Each row is a point on a tangle of strands that fork, close into loops and nearly touch. The rows are in no order.
In the rows, zero is written as 128.
Points whose rows are less than 142 apart are linked; no others are. Some points are linked to none.
Zadov: [192 152  86 172 134 136 126 110 146 137 124 132 121  98 111 140 135 126
 191 193  65 127 108 132 142 132 137  48 194 110 197 101  90 139 151  63
 150 153 106  88 148 121 147 150 122 103 140 146 156  78 107 163 138 127
 105 172  99 127]
kefar: [164 168 114 131 135 110 104 108 130 117 135  89 105  99 121 101 178 163
 133 169  94 123 168 108 158 156 155  71 143 139 129 128 102 105 138 143
 151 150 124 136 151  29 153 142 135  83 114 173 150 121 116 194 101  83
 114 152 123 152]
febit: [162 122  73 182 150 170 134 159 140 152  93 128 151 134  80 167 145 131
 183 166  70 103 112  78 126  86 110  61 205 120 185 154 108 131 171  95
 150 130 137  77 117 143 149 159  81 102 144 126 151  89 104 151 114 140
  82 130 126  78]
bolo: [116 133 140 132 117 102  99 106 133 149 129 116 108 139 183 132 112 130
 117  96 155 133 114 135  93 130 142 149 101 117 120  87 107 122 120 114
 115 101 149 136 130 142  97 101 153 120 122 140 116 148 127 127 145 140
 117 137  99 145]
sozep: [118  87 167  80 119 124 131 147 133 102 130 173 141 139  62 119 177 124
  88 118 104 141 134  95 182 145 152 120  99 155  88 190 164  80 128 198
 116 157 148 148  97  52 144 145 124 160 111 132 160 120 139 136  65 117
 149  77 191 133]
Gokor: [ 88  71 122 111 137 142 136 174 106 138 124 161 163 167 108 147 128  97
  94  91 177 106 121 114 104 114 105 210 110 137 114 116 187 173 124 149
 103 101 151 168 105 185 103 105 134 192 134  98 115 112 155  79 164 156
 145  91 151  82]
reru: [113 101 158 116 103 149 135 143 134 127 139 153 204 128 109 147 106 105
 134 129 137 106  86 117  82  87 100 138 138 128 128 116 155 119 152  70
 164 144  89 113 118 198 133 117 106 162 161 144 116 112 132 101 117 146
 104  99 143  94]
lita: [102 202 159 103 103 105  99 101 115 108 163 122 166  80 158 104  76 185
 152 131 132 139 109 180  85 120 139 116 115 129 102 123 143  85 106 130
 147 153 134 117 177 182 139 115 157  89 125 195 110 177 103  77 131 122
 145 114 128 151]
Zibod: [125  87  97 170 155 115 101 127 162 178 125 127  60 176 180 169 165 106
  91  91 160 122 142  76  95 123 141 150 124 107 128  98  91 141 128 124
  80  62 138 131 103  94  84  87 139 130 145 117 131 151 132 166 149 124
  84 125  79 101]
Leg: [149  99 191 148 116 115 103  75 166 137 127 171 118 108 176 145 123 117
 132 115  79 142  65 146 104 127 156  71 110  96 127  93  65  73 119  82
 102 156 117  94 138 124 104  79 143 115 166 150 138 154 102 138  95 127
  85 111 111 160]
pon: [116 140  93 127 146  99  91 125 138 152 155  99  83 125 130  92 174 160
 102 136 170 114 186  78  99 136 154 131 133 138 119  99 132 117 153 119
 144  87  91 161 120  55 132 131 122  95 115 199 154 131 139 200 114  86
 103 160  90 126]
menik: [ 84 163 109  98 119 111 106 148 112 120 147  97 124 144 119  95 127 185
 107 114 178 124 169 119 103 122 135 160 104 167 106 145 194 118 134 162
 145  99 126 162 129 126 136 148 133 113 103 176 131 143 128 124 122 107
 142 127 137 126]
tudeg: [144 109  97 147 133 170 171 163 122 131 112 118 179 148  87 138 124 103
 157 161 137 102 130 106 116  86  84 142 183 128 159 133 147 173 169  75
 169 141  87 102 108 184 157 150  99 156 144 112 125  89 143 116 145 148
 118 139 127  78]
karu: [133 151 131 138 137  91 116  93 112 144 123 103  88 126 198 126 100 132
 125  96 136 153 120 179 128 154 137 141 100 108 132  85  90 141  97 142
  86  98 180 137 146 139  95 106 164 106 108 108 105 154 122 119 165 138
 148 153  86 172]
fole: [142 173 140 101 116 133 141 107 111  79 123 122 121 112 104 106 115 161
 130 154  99 152 160 175 201 158 138 111 106 153 117 172 147 114 101 195
 123 149 154 143 160  98 150 164 143 117  98 105 122 136 128 114 112 116
 183 130 163 175]
misut: [125 173 140  86 110 116 114 115 102  85 145 105 125 100 101  60 128 167
 124 153 142 124 173 139 164 148 132 130 106 161 123 136 163 123 133 150
 161 150 100 160 147  72 164 168 132 129 102 158 134 116 148 147 119  89
 166 139 129 164]
mugig: [122 104 134 118 116 168 167 164 114 116 127 150 202 134  82 139 105 100
 151 146 128 110 103 123 119  88  84 144 150 137 134 141 157 147 153  85
 176 155  84 109 120 198 151 149  94 175 151 110 116  90 132  99 126 149
 122 115 159  89]
Raret: [142 106  74 184 165 136 146 152 131 159 102 105  66 172 187 168 142 119
 115 102 127 127 154 124 144 140 123 140 146 107 133 142  77 171 101 165
  69  61 198 126 121 125  94 102 152 109 115  61  92 152 106 124 164 136
 113 152  93 113]
tuse: [157 170  77 148 133 150 161 135 111 130 121  82 135 123 144 130  86 139
 163 171 126 126 137 175 124 114  94 140 167 130 156 118 121 182 123  99
 137 132 117 116 148 188 145 148 132 113 134 114  91 116 120 108 175 149
 133 169 106 118]
sok: [125 162  83 126 130 181 175 179 117 107 104  91 171 149  80 146  82 164
 165 145 123 130 149 149 139  87  89 124 139 161 130 190 174 156 127 179
 153 127 143 118 141 197 159 175 106 118 129 116  91 122 108  77 126 137
 131 127 174  97]
Kub: [ 78 181 158  82 112  93 112  97  87 104 145 108 144  89 148  95  78 147
 135 106 186 147 107 186 110 144 138 184  82 130 106  92 163 131 108 136
 148 130 134 144 149 186 115 125 139 140 108 130 115 154 158  81 167 134
 192 114 122 164]
bodi: [124 143 189 125 116 108 114  94 126 120 129 161 117  99 167 138 107 137
 130 105  81 158  89 174 150 158 160  85  98 109 109 139  91  72  95 156
  80 164 170 110 159 122 116 102 165 102 126 116 129 161  89 103  98 130
 133 121 146 172]
resa: [121 164 193  96 106  95 121  73 100  97 143 148 126  71 155 104  84 123
 140 123 131 154  96 198 157 172 144 139  87 116 126 108 119 107  79 126
 108 161 127 127 160 143 116 130 151 132 110 108 121 149 139  97 141 137
 191 125 120 193]
guki: [ 86 100 190  85 123 103 139 114  94 110 127 163 143 123 133 135  95  97
 116  82 149 145  79 177 133 162 138 179  72 123 105 116 139 130  95 157
 104 147 157 148 136 167 101 107 134 169 119  69 119 135 155  82 147 154
 192 109 146 160]
Pifu: [115 175 126 107 110 132 143 122  99 110 137 103 145 113 132  90  84 144
 135 151 172 125 142 161 131 120  94 177 119 144 136 118 160 156 121 112
 159 127 112 139 145 176 137 147 128 142 113 126 108 127 149  99 169 131
 162 142 120 152]
Kela: [107 111 136 135 117 146 133 159 121 139 117 139 191 123 153 165  79 140
 140  92 118 132  84 163  85 102 117 114 126 128 114 148 116 129 121 145
 114 124 158 109 147 222 113 101 103 116 142 120  79 143  91  40 123 159
 102  94 154 106]
silof: [136 129 144 106 129 143 184 135  92  87 123 144 150 119 110 122  67 102
 142 147 134 147 123 199 162 152  93 170 104 140 127 151 147 166  92 158
 125 149 130 134 160 192 125 167 102 158 114  52 105 114 150  61 172 158
 204 138 152 152]
Vubi: [140 166  76 144 145 115  96 123 138 142 134  89  93 126 142 117 160 175
 133 150 132 122 162 101  96 132 137 107 150 140 131 121 106 117 140 122
 142  99 126 128 140  88 135 117 134  72 123 185 138 149 117 184 116 102
  88 164 108 121]
Sukod: [107 122 228 117 101 110 116  93 127 113 141 186 156  85 162 133  91 127
 140 101  94 149  61 181 124 146 162  89  96 112 101 136 110  60  98 125
 105 180 143 101 160 151 120 101 146 129 137 134 130 163  92  77  97 128
 141  93 157 164]
temug: [158  91 150 162 132 102 104  53 172 151 119 143  60 132 174 139 158 104
 122 122 109 134 101 110 115 138 162 108 105  89 140  77  57 107 135  89
  95 121 119 119 124  80  89  70 152 134 155 132 153 142 130 187 125 126
  86 132  84 164]
poga: [147  95 127 125 135 138 123 131 146 135 126 135 105 123  99 139 204 114
 114 139  92 124 146  54 169 145 155  86 139 133 117 153 109  96 148 148
 141 149 118 124 101  18 135 140 101 121 127 136 168 110 145 193  74 106
 104 115 145 131]
muzap: [105 102 136 133 117 137  95 145 154 149 121 152 166 153 117 156 128 130
 109 109 123 119 110  77  83  96 121 124 134 123 114 140 138  98 156 100
 139 121 117 107 115 140 119 108 116 137 151 162 124 135 119 124  90 133
  70  98 150  90]
lig: [124 100 104 131 137 145 144 162 134 140 131 135 141 164 106 131 157 109
 114 129 145 107 146  80 135 111 101 161 146 126 126 148 152 155 145 124
 141 120 109 139  93 119 137 140 115 158 136 116 140 107 146 145 132 134
 112 124 140  86]
rus: [142 112 107 154 132 136 153 137 120 151 114 100 129 147 173 135 104  99
 133 122 161 108 128 150 109 116 104 162 144 111 147  92 107 180 118 100
 117  98 131 126 124 189 114 110 128 135 133 100  96 123 142 105 191 151
 128 154  82 117]
maver: [105 101 152 121 123 115 137 125 109 147 125 136 151 122 179 143  96 103
 118  74 151 139  76 185 107 139 130 145  98 106 132  89 107 158  98 133
  88 108 160 133 136 211  91  86 116 127 129  90  96 147 124  57 171 160
 145 122 113 147]
vami: [185 115 123 146 127 151 165 127 135 117 114 151 137  95  79 118 152  94
 184 183  69 110 118 109 187 132 129  73 185 117 190 127 109 147 154  76
 171 179  92  91 124  93 157 180  97 150 129  94 164  56 137 157 131 133
 141 155 136 135]
suvo: [121  98 111 157 138 151 142 156 127 154 101 134 163 150 163 181  93 123
 131  91 108 134 101 148 112 106 122 117 129 120 115 149  89 145 123 153
  93  99 169 111 133 196 101 105 108 115 135  88  75 142  91  64 131 159
  94 113 139 106]
zik: [141  72  91 194 160 140 117 136 160 176  97 128  94 178 180 194 149  95
 112  95 127 116 123  81 108 110 125 131 149  98 145 115  59 161 131 117
  81  70 144 108 100 127  86  73 129 122 162  88 108 148 118 138 146 133
  69 127  87  92]
sor: [144 127 119 150 139 146 127 130 140 140 113 126 120 137 126 141 146 125
 141 146 106 122 121 102 124 113 122 102 157 120 135 135 102 122 151 106
 145 126 127 105 120 109 138 131 124 118 138 125 137 119 122 157 112 136
  96 144 129 124]
Fofet: [105 131 137 128 141 106 120 116 106 156 122 116 122 129 188 148  99 135
 121  69 133 152  94 182 126 156 147 140  96 109 111 105  98 142  93 162
  81 101 197 133 149 175  87  88 144 105 105  89  93 168 103  75 153 148
 148 126 118 163]
tetep: [124 137 149 154 123 132 101 125 152 141 125 144 139 122 150 157 106 154
 137 123  80 133  97 133  92 112 139  72 138 111 115 138  92  77 130 122
 118 137 151  96 147 152 122 100 138  83 148 168 114 162  83 119  87 122
  75 115 138 128]
nid: [ 87 135 199 112  95  94  91  94 127 129 143 146 158  93 183 131  92 146
 133  85 129 148  62 179  93 134 170 115  89 104 110  95 115  76  95 120
 108 143 147 116 152 172 104  75 142 118 138 156 116 170 107  71 125 134
 135  96 124 163]
kul: [186 155  87 151 151 123 120  93 135 123 129  95  68 107 130 126 175 140
 146 173  78 134 157 131 184 174 154  81 164 118 158 117  82 136 126 130
 133 129 136 129 144  37 136 142 151  92 122 130 144 113 128 201 126 104
 121 169 116 152]
bibu: [115 123  85 167 154  99 104 128 146 163 132  95  43 160 188 142 151 136
  97 104 178 126 166  92  85 133 146 157 133 118 123  87 111 142 124 127
  99  50 144 147 115  96  92 110 155 108 124 146 136 157 131 175 157 115
 104 151  66 118]
ves: [125  50 116 122 150 143 130 147 146 158 144 172 104 142  85 133 205  75
  88 118 125 113 145  40 149 124 130 147 138 125 120 136 147 127 140 127
 110 129  99 163  63  49 123 131 114 168 145 128 176  99 166 189 101 129
 107 103 143  94]
Dov: [110 129  86 142 138 142 110 173 147 133 111 111 138 157  97 157 154 157
 106 120 121 123 168  61 112 107 130 105 144 153 107 183 149 110 149 177
 131 108 149 117 114 106 130 144 109  84 126 170 123 155 101 142  76 108
  75 102 155  86]
Vaton: [135  98  90 176 156 141 143 152 129 166 101 123 118 155 190 186 115 110
 115  77 111 134 114 145 118 121 123 121 133 106 133 138  64 170 110 151
  68  76 189 115 124 169  85  83 130 102 128  76  77 157  95  89 152 150
  95 132 108 116]
muri: [133 133 135 116 123  98 110  88 137 132 146 115  69 114 153  84 147 120
 116 142 161 130 147 115 129 149 142 153 112 128 143  88 117 124 136  91
 142 114  97 155 118  62 126 127 146 137 117 150 159 114 152 192 141 101
 137 157  93 157]
Seruf: [136 187 128 148 133 113  80 112 148 132 135 125 123 110 156 147 113 183
 141 135  82 136 115 141  86 126 146  60 144 112 123 127  89  68 129 124
 123 142 159 106 172 131 133  93 163  53 143 201 124 177  84 148  93 106
  71 139 123 134]
Zekot: [109 103 137 124 135  84 115 120 126 139 157 133  79 126 147  89 142 105
  92 112 192 127 147 110 119 136 142 189  91 124 118  70 151 134 134  98
 119  93 100 179  91  92 114 122 159 167 121 154 168 116 162 178 157 104
 142 139  90 136]
vige: [143 164 140 130 133 116 158 118 106 108 125 151 132  98 159 147  66 123
 153 117  79 173 102 228 173 166 122 105 112 140 119 157  98 129  75 167
  83 167 180 117 180 178 117 134 126 104 115  64 101 143  88  53 133 153
 162 139 155 155]
Kova: [137  60 139 124 142 125 126 121 150 150 134 178  90 157 118 138 182  65
  93 104 135 119 116  77 145 135 131 160 119 105 120 122 126 127 130 123
  97 118 114 144  76  67 110 105 136 178 143 107 160 113 153 171 119 130
 108 108 125 114]
Saz: [115  80 132  85 130 124 139 153 134 119 137 152 104 158  69 118 186 110
  69 111 119 139 153  84 170 150 144 146 106 152  94 176 173 116 126 194
 101 131 143 168  81  51 142 146 122 158 102 117 163 118 151 144  92 122
 161 100 168 132]
Gafi: [141 132 126 123 131 125 102 136 138 128 127 118 131 108  99 104 183 149
 129 154 107 114 153  76 130 137 147  74 139 139 118 132 123  88 151 125
 161 152 102 119 133  47 150 136 110 100 124 179 158 119 125 185  80  93
  96 132 136 130]
dus: [107 140 105 133 136  88  92 123 133 152 147 106  74 149 159 116 147 163
  95 101 173 131 160  95  82 135 156 152 112 129 110 103 138 113 138 127
 121  72 126 155 118  90 110 119 144 102 110 179 144 154 132 173 127 106
 109 140  97 137]
sered: [112 167 190 106  90 122 117 107 120 101 160 146 177  79 138 109  89 168
 152 141 109 129  95 163 100 118 136  97 117 126 117 134 137  64 116 107
 159 173 105 109 167 157 149 120 147 116 137 182 119 155 104  92 109 114
 139 109 148 152]
Kun: [ 85 171 100  88 117 113 109 155 113 118 158  90 144 131  86  64 133 187
 107 134 188 108 195 103  95 115 124 157 105 170 111 129 204 130 151 142
 163 106  76 172 127 116 163 157 113 116 102 200 132 120 139 135 114  89
 143 126 126 115]
fodop: [ 95 185 132 115 112 102  93 113 119 136 145 102 155 110 173 120  83 181
 138 107 146 139 111 169  78 120 138 127 106 126 108 103 134  98 107 137
 128 117 161 126 159 185 108 101 150  87 118 174  94 169 105  81 137 134
 129 121 117 144]
rakeg: [142 181 183 113 113  96 126  77 115  99 145 158 125  69 162 117  83 142
 138 127  85 164  96 209 160 163 144  96 111 118 120 131 101  93  84 131
 101 174 146 113 185 133 126 123 162 100 121 129 125 151 100  99 123 123
 164 133 137 183]
pav: [155  93 159 118 119 148 179 119 120 118 122 159 143 127 109 120 114  79
 140 146 115 128 107 149 172 135 103 142 140 123 147 130 127 147 130  97
 138 166  92 117 124 138 137 155 116 178 136  67 131  96 151 129 138 159
 156 141 138 134]
sukuf: [128 176 103 105 118 173 169 153 103  84 123 102 169 128  71 112  77 156
 154 165 137 127 158 169 157 111  80 145 127 162 133 172 187 156 121 157
 169 144 111 127 152 181 161 180 106 143 122 110 101 113 135  78 144 134
 168 131 163 131]
Pavi: [ 89  81 119 103 146 124 118 157 128 139 130 165  95 166  88 135 180 113
  55  84 144 137 152  83 134 148 154 177 102 145  84 151 182 131 121 192
  77  96 156 181  73  83 118 132 146 161 118 113 150 128 145 144 105 129
 146  86 154 115]
gal: [164 119  94 145 144 168 172 145 125 122 118 117 142 138  96 120 142  94
 157 173 141 101 142 115 155 106  91 143 189 122 172 125 134 190 155  73
 174 144  84 115 110 141 159 162 108 165 136  97 134  77 157 136 159 137
 147 162 124  99]
Gubam: [130 192 127  89 116 120 124 114 102  71 129  79 124 108  87  70 124 179
 124 151 137 143 187 155 197 164 140 125  91 179 123 164 172 122 109 203
 138 142 136 159 150  64 166 180 143 109  88 139 118 130 138 119 119  86
 195 137 144 174]
Magap: [ 87 132 131  95 118 114  95 162 136 122 152 126 143 137  83 114 172 168
  79 110 135 120 164  74 111 131 156 115 102 151  81 167 184  82 146 173
 126 129 109 150 115  71 138 135 117 109 116 200 150 144 124 141  65  96
 112  89 160 120]
Voba: [145 171  96 164 149 117  80 115 154 152 124 109  95 126 150 154 144 169
 133 143  94 129 132 116 102 130 143  66 155 116 132 126  75  93 134 131
 119 108 165 104 158  97 123  97 145  57 138 180 129 166  96 174 100 111
  63 149 108 130]
fimid: [153 145 114 154 122 151 144 130 129 138 114 111 153 118 142 134 104 127
 169 160 111 123 104 149  94 107 109 113 169 133 161 100 109 155 139  67
 151 142 101 104 142 193 139 128 118 117 146 126 108 117 119 114 150 148
 109 154 108 116]
guto: [129 126  96 138 134 166 121 179 145 130  90 113 163 143  68 162 145 153
 134 131  84 119 151  64 130  90 118  69 154 143 122 202 148 109 152 176
 148 138 152  92 112 121 149 157  83  89 136 151 128 137  93 142  64 109
  76  90 178  68]
teg: [150  80 180 146 124 113 121  72 158 150 117 172  91 133 169 154 132  90
 126 106  90 139  78 133 129 135 145  93 101  95 134 101  62 101 117 101
  76 138 132 104 123 104  88  84 138 135 150 105 137 137 116 150 107 143
 100 123 109 168]
saf: [108 103 138 120 124 138 102 150 154 138 136 159 181 133  83 142 155 127
 116 121 109 110 111  55  99  92 118 108 136 121 111 147 154  95 166  94
 158 147  92 109 104 117 136 120 101 138 150 175 157 117 127 158  69 122
  70  88 165  80]
Fopi: [132 170 111  98 120 134 133 145 114 103 138  84 146 117  83  71 135 166
 134 165 151 113 184 115 151 125 110 125 127 161 134 145 164 148 142 139
 180 146  81 145 138  88 176 171 109 131 108 154 133 108 140 143 120  95
 148 143 135 128]
viki: [ 94 135 164 100  97 105 114 113 110 124 151 124 155 116 155 108  88 125
 119 104 185 132  99 164  82 118 123 174  96 127 124  72 155 129 122 107
 148 121 120 144 133 197 118 107 135 151 126 147 116 134 154  90 163 143
 154 115 107 133]
Zusu: [129 114 111 104 131 150 160 163 131 111 118 119 119 166  80 121 166 118
 102 125 129 138 167 106 180 137 123 140 125 162 107 190 166 141 124 203
 124 125 146 147  96  85 149 163 121 150 103 105 130 121 136 128 108 127
 156 121 164 121]
Lapuv: [111 133 195 105  95  95 109  75 124 121 139 157 132  94 166 112 100 116
 131 105 145 143  79 174 117 141 153 141  80 108 126  78 122  91 101 107
 118 143 120 128 144 148 110 101 152 138 129 140 131 148 139 108 132 138
 157 110 108 174]
pabin: [146  71 138 150 139 119 111  91 169 156 126 154  88 152 152 143 166  80
 111 109 133 128 105  82 111 126 140 137 117  97 141  91  87 118 140  89
 103 113 104 126 105  89 101  84 134 151 162 121 155 127 146 176 129 130
  84 121  94 132]
Pageb: [ 98 147  96 120 137 111  90 169 144 139 135  89 123 151  97 134 167 193
  81 115 140 128 183  75 102 128 158 106 121 157  95 169 167  91 142 187
 117  91 126 138 126  84 121 135 117  69 116 202 133 172 104 153  69 101
  98 107 137 107]
pape: [158 146  74 148 146 185 191 170 118 113  92  85 142 152  93 147 101 132
 168 167 104 125 157 153 169 106  91 119 171 151 149 183 145 181 130 172
 137 127 147 119 128 171 161 177 104 123 134  72  92 110 112 101 142 143
 138 145 157  94]
dob: [101  95 188  76 108 132 133 137 130  88 124 197 160 131  65 124 143 117
 105 102 103 145 105 130 171 142 142 122  94 148  85 195 165  72 120 195
 130 167 150 136 124  99 145 140 135 169 121 110 147 129 133 106  71 128
 169  78 200 139]
tobe: [145 145 150 104 119 101  99  88 125 116 149 119 102  90 124  65 159 134
 125 161 137 123 151 110 145 155 149 107 117 125 138  95 112 102 145  89
 157 140  79 149 131  33 151 129 129 132 118 172 171 109 144 195 113  91
 124 153 103 161]
Kopil: [153 108 155 146 122 133 114  86 162 141 120 154 122 114 131 142 139 116
 145 146  84 130  90 113 122 119 145  76 138 107 141 108  83  89 141  82
 137 153 109  93 135 106 128 106 132 117 155 140 153 119 117 162 103 123
  83 130 123 143]
kapo: [145 109  89 170 146 124 137 134 146 155 118  85 107 155 185 132 131  94
 131 135 189 106 149 120  91 108 109 176 155 105 158  65 106 188 123  87
 125  85 113 133 106 165 110 106 139 141 136 113 118 125 153 145 202 139
 124 158  60  99]
gozu: [104  89 103 120 139 135 130 169 130 144 139 146 116 172 104 131 172 108
  76 101 162 124 158  74 120 125 120 176 123 140  99 146 178 149 133 158
 102  92 133 162  85 101 120 129 134 152 125 125 143 121 135 143 118 132
 129 107 142  87]
mudo: [173 112 112 144 145 132 138 106 139 129 119 118  68 133 139 136 180 109
 135 156  95 134 145 112 186 160 148  97 155 113 144 137  84 133 121 133
 118 121 145 124 118  36 129 137 143 120 125  97 149 121 136 190 124 121
 121 152 126 150]
Beri: [130 113  92 148 135 109 118 130 143 146 140  97 102 141 172 112 136 104
 117 135 208 109 159 111  78 110 117 188 135 117 151  53 134 166 144  74
 146  87  92 152  95 151 125 110 149 144 131 154 139 122 160 163 184 118
 120 158  64  95]
Pofo: [133 107 128 138 127 122 157 122 115 143 119 109 136 127 194 137  95  85
 128  95 156 135 101 191 115 137 111 149 122 104 153  75  99 192  97 111
  93 101 140 129 131 205  96  97 119 127 131  80  96 135 129  77 203 151
 148 144  85 139]
sab: [136 121  95 152 146 135 152 144 122 136 113 101  86 168 160 138 125 119
 119 121 142 127 160 142 144 135 113 162 138 127 123 136 114 168 117 166
 104  90 169 135 121 130 109 129 150 126 112  74 100 137 124 123 170 139
 141 151 110 125]
roku: [122 134 215 124  97 131 121 109 129 101 144 173 166  88 127 126 105 140
 142 132  80 136  83 154 119 120 146  74 120 125 110 156 120  51 119 121
 131 179 125  95 158 133 141 123 145 125 140 157 130 158  96 103  90 114
 119  97 167 140]
gugu: [ 52 130 184  69 123  92 119 124  96  89 130 150 147 112 112 130 108 133
 116  80 167 145  96 164 126 156 156 192  58 136  79 130 182 112  97 167
 122 151 153 167 134 156 126 109 146 175 120  97 131 143 159  78 136 138
 200  85 169 152]
Zuf: [103 171 159  91 100 109 120 112 101  99 141 121 129 107 123  86  96 145
 125 128 162 134 134 164 135 142 126 176  88 141 119 122 164 121 120 130
 158 137 124 151 139 138 135 142 144 148 105 134 125 129 153 108 147 122
 179 125 129 167]
zudi: [113 113 147 115  95 126 138 133 122 130 139 131 176 135 134 130 101 103
 121 121 166 117 106 144  88 110 102 168 128 125 135  97 148 147 133  94
 139 129 105 131 121 197 122 113 115 168 141 133 114 118 147  95 153 153
 126 118 117 112]
Sidag: [115  86 125 138 134 105 112 129 144 149 148 133 114 142 148 112 146  87
  96 114 196 111 131  95  80 102 123 192 107 116 133  47 152 146 141  74
 123  92  84 166  86 131 109  97 145 179 142 160 152 114 164 160 171 124
 105 128  86  96]
dok: [148 109 108 117 131 153 164 152 122 118 127 118 123 143  86 113 175 112
 118 144 127 117 161  92 174 131 120 138 146 144 127 164 146 144 140 152
 144 145 113 141 102  72 156 162 112 148 117 109 148 101 150 161 117 122
 139 136 150 115]
Vala: [175 160  92 171 122 139 129 121 135 133 120 121 150 101 122 147 107 132
 195 184  78 129  96 151 108 109 112  73 189 134 184  99  96 143 145  51
 153 156 101  87 149 178 156 139 112 101 155 145 133  90  98 123 140 138
 111 164 105 104]
Nep: [131 142 115 141 134 133 119 123 136 140 125 110 123 152 150 136 120 148
 130 132 131 126 130 128 101 118 116 127 141 121 124 121 110 130 130 118
 128 104 138 118 129 145 119 113 139 102 129 138 110 143 113 126 129 138
  97 138 117 121]
Vokos: [ 87 189 118 114 121 101  89 120 113 124 134  89 114 127 152 112 109 191
 119  98 169 136 148 152  98 133 145 150  96 145  94 130 158 112 116 162
 122 100 171 150 147 147 119 125 158 100 101 164 119 165 114 103 132 122
 143 121 124 148]
maza: [166  87 131 128 145 127 141 117 139 124 125 123  71 134 119 135 200 101
 107 142  91 145 155  90 204 173 153 104 138 130 119 164 100 118 116 172
 113 131 143 137  99   4 129 150 129 126 111  98 157 118 139 193  97 114
 142 132 143 151]
Benap: [119 119 169 105 111 122 151 107 110 110 135 152 130 132 111 103 111 102
 120 131 151 123 118 156 157 148 114 174 107 134 124 126 153 135 128 127
 136 145 112 147 126 130 128 143 132 181 115 101 127 111 163 121 143 141
 170 133 135 148]
Val: [115 143 159  80 107 103 121 113 105  99 167 138 128  99 107  49 123 120
 119 154 177 120 152 137 143 145 115 176  99 140 133 100 168 142 142  84
 171 146  69 168 118  93 152 145 126 182 114 138 152  98 174 158 143  97
 168 142 115 151]
Fad: [110 161 121  96 118 115 116 147 120 117 156 103 149 119  91  76 152 166
 115 141 155 106 174  95 106 119 120 129 121 148 118 130 169 116 154 116
 172 139  73 148 124  95 163 150 108 122 112 188 143 114 138 158 100  95
 124 134 130 114]
keb: [145 125  88 150 135 169 140 176 137 131  93 122 169 132  50 161 147 135
 170 153  76  99 134  67 136  77 106  63 181 141 157 177 134 118 173 126
 169 150 138  80 116 135 158 171  69 100 136 131 143  94 100 149  99 124
  92 109 162  70]
mezog: [200 120 119 168 135 145 145 112 154 134 117 156 106  96 100 145 148  93
 183 183  46 125  94 130 175 129 143  42 189 110 198 117  84 133 150  68
 133 171 112  83 140  95 141 160 107 119 142 104 165  68 104 162 126 142
 119 155 121 127]
Mager: [163  94 135 135 128 161 179 127 128 122 116 154 138 119  82 122 151  68
 165 168 104 117 117 117 181 126 108 116 172 115 174 132 128 166 161  71
 166 170  75 104 107 116 156 167 105 176 140  75 155  65 152 148 139 147
 152 151 141 120]
lagi: [148 156  99 127 136 168 187 141 101  98 120 111 139 131 110 127  74 123
 154 165 131 134 155 186 161 129  79 168 138 142 146 157 153 190 110 153
 145 140 123 127 150 193 136 177 108 143 121  71  89 111 143  69 178 148
 180 148 144 129]
fuz: [138 190  66 128 130 136 146 137 105 115 134  70 127 123 139  94  80 159
 152 159 166 126 173 168 121 117  91 180 145 139 147 118 148 192 122 120
 156 112 127 137 155 184 139 160 135 115 113 131  97 125 143 105 196 133
 159 162  97 129]
Vedos: [100 127 151 134 110 133 104 139 144 143 132 139 177 132 161 159  85 152
 133  98 112 132  85 138  70 100 131 103 124 113 110 128 116  94 128 127
 120 125 150 100 141 199 103  92 121 101 143 161  86 161  94  75 103 141
  84  93 142 109]
sufa: [113  74 121 112 138 145 108 159 143 150 140 173 146 131  66 138 189  98
 101 118 104 105 134  28 127 101 126 114 143 133 110 146 152 105 159 112
 136 150  93 135  81  66 134 128  91 142 145 162 173 101 150 180  70 121
  79  92 158  76]
bam: [115 133 167  95 131 126 164 113  93  87 117 155 124 118 118 125  84 108
 129 114 144 152 108 192 165 169 122 168  84 126 120 141 142 148  91 172
 106 150 159 150 154 168 114 142 127 153 104  49 113 131 154  75 153 153
 213 127 150 166]
Sem: [158  87  77 204 170 163 138 147 145 172  87 121 112 162 159 194 133 106
 140 120 103 119 117 104 115 105 115  97 179 100 154 135  54 172 139 107
  88  88 153  96 107 153 109 103 112 115 162  67 101 125 107 116 147 144
  82 141 101  81]
godol: [163 148  80 154 150 152 168 139 116 122 113  93  99 147 148 135 112 118
 148 153 128 127 160 164 157 131  97 153 160 122 146 139 115 189 119 140
 123 114 149 127 135 151 129 153 146 123 119  75  95 119 129 116 176 144
 151 164 113 127]
Fige: [163 103  77 197 162 165 139 149 145 165  92 130 130 152 118 189 141 107
 169 146  91 110 115  84 113  93 116  83 200 111 173 146  81 151 158  93
 117 112 133  78 104 151 126 127  91 114 166  91 129 102 107 138 130 143
  85 139 110  72]
zas: [ 74 139 188  69 108 119 133 128 108  80 136 170 159 117  79 117 112 143
 117 104 135 136 108 158 150 150 145 155  76 150  83 168 180  85 111 182
 135 166 143 145 143 137 136 129 140 163 115 113 135 142 141  74 101 129
 190  90 189 154]

A tip is a point with one link. Name the tips that can be reached along the links from each point below, in the order of the rows.
Zekot -> muzap, tobe
pon -> Magap
lita -> fole
zas -> pape

A piece is all that can be reached along the links. How many separate loops has the piece of each point below (a circle has one, a figure eight two, a Y none), and how many tips (points with one link)?
tuse -> loops 2, tips 1
Fad -> loops 1, tips 1
maza -> loops 1, tips 0
Pavi -> loops 1, tips 1
Kopil -> loops 0, tips 2
